Each scene shows the same named points in several views. A view is turned or mirrored, shifted and resized as a whole, has a little noise and may leave points out.

Scene 1
View 1
(54): [  4   0 -16 -12   0  -4 -10   2   5   9  33]
(43): [  2   4 -11  -3 -15  -1  13  -5  -7   6  17]
(80): [  6  25 -37  -5   5  21  16 -18   9  16  23]
(150): [  5  -5 -10 -20   4 -20 -22   4   7  12  19]
(4): [  2  -8   0 -10 -16 -17  -5   7  -8   3  22]
(103): [  3   6  -5 -12  -7 -19  -4  -8  -3  10  -5]
(249): [  4   2  -9 -12  -6 -12  -6  -3   0  10  11]
(126): [  6  21 -28 -15  13  -2  -2 -18  13  18   1]
(190): [  3   5  -3  -4 -20 -12  11  -5 -12   5   3]
(176): [  3  -4 -11 -13  -2 -13 -12   3   1   9  21]
(168): [  5   7 -20 -13   3  -3  -6  -4   6  13  22]
(104): [  2   2 -10  -6 -15  -4   8   0  -7   6  22]
(255): [  4   0 -17 -16   5  -7 -15   2   8  14  28]
(48): [  1  -9   5  -8 -23 -20   0   7 -13   2  18]
(105): [  5   2 -23  -8  -4   9   1   4   3   8  47]
(174): [  2  -6   3 -10 -17 -22  -4   4  -9   5  10]
View 2
(104): [  8 -13  -9  -6   3  -9  29  -6 -34 -10   3]
(80): [ 15  -9 -17  15 -23   6 -15 -25 -71   8  -1]
(190): [-10 -18  -9  -6  10 -10  35  -3 -52 -30 -37]
(48): [ -5 -17  -8 -19  20 -18  54   1 -23 -27 -20]
(43): [ -3 -19  -7   4   7  -4  22 -14 -49 -22 -15]
(54): [ 20  -3 -17  -9  -8 -12  23  -7 -31  10  16]
(255): [ 25   3 -23 -17 -13 -15  21  -2 -31  18  12]
(105): [ 18 -14  -3   6  -4  -1  10 -21 -32   3  39]
(126): [ 18  10 -35   1 -31  -7  -6  -7 -76  23 -32]
View 3
(255): [ 6  8  7 21 -5  9 10 -8 33  5 17]
(249): [ 23 -14  -2   4  -9  10  10   6   7   7  23]
(150): [ 16  16  19   3 -16  10  12   6  27  -9  22]
(4): [ 20   3 -16  13 -29  32  19  18   4   5  42]
(176): [ 13   5   1  14 -14  16  12   3  20   1  26]
(168): [ 12  -9  -5  20   3   4   7 -12  22  11  13]
(105): [ -6   0 -22  53  -3  22  13 -23  29  26  24]
(54): [  4   6  -2  27  -5  17  12 -10  27  10  21]
(126): [ 26 -47  12 -16  32 -28  -4 -16  11   8 -10]
(104): [ 15  -6 -17  24 -11  24  14   0  10  15  30]
(190): [ 35 -32 -30   0 -15  25  12  19 -17  13  39]
(48): [ 29  -3 -21   8 -33  37  18  25  -4   5  48]
(80): [  7 -38 -19  33  27  -4   6 -30  16  29   0]
(43): [ 23 -28 -31  21  -7  24  12   1  -6  22  33]
(103): [ 35 -24  -1 -17  -7   6  10  14  -4  -2  25]
(174): [ 31  -4 -10  -2 -27  26  16  25  -3   1  42]
View 4
(103): [ 10 -15 -10   1  -8  20  -6 -13  -7  29  13]
(174): [-12  -3  -4 -13   0  11  -1 -18   7  37  22]
(255): [ 42 -13  37  15   3  18   2   8   4  -7   9]
(43): [  5   2 -17  -2  -1  15   4 -35 -18 -11  -3]
(105): [ 24   9  22   7  11  11  12 -25  -7 -50  -5]
(249): [ 12  -5   4   1  -1  14  -2 -13  -3   9   9]
(190): [-10  -3 -28  -8  -6  17  -1 -33 -16  15   6]
(176): [ 14  -5  20   1   5  12   4 -10   4  -2  11]
(48): [-19   9  -4 -13   8   5   6 -32   3  12  20]
(150): [18 -8 30  4  7 11  1  2 13 11 19]
(126): [ 52 -27  -6  24 -17  37  -8   1 -24   3 -10]
(168): [ 30  -8  12  11   1  22   2 -10  -9 -15   0]
(80): [ 45 -10  -6  20 -10  31   0 -17 -31 -33 -18]
(4): [-10   9   8 -10  10   6   7 -26   7   3  19]

In a view up to two points have been moved. Name them for each view, in the order of its rows, or write none.
view 1 | (80), (104)
view 2 | none
view 3 | (126)
view 4 | (174), (255)
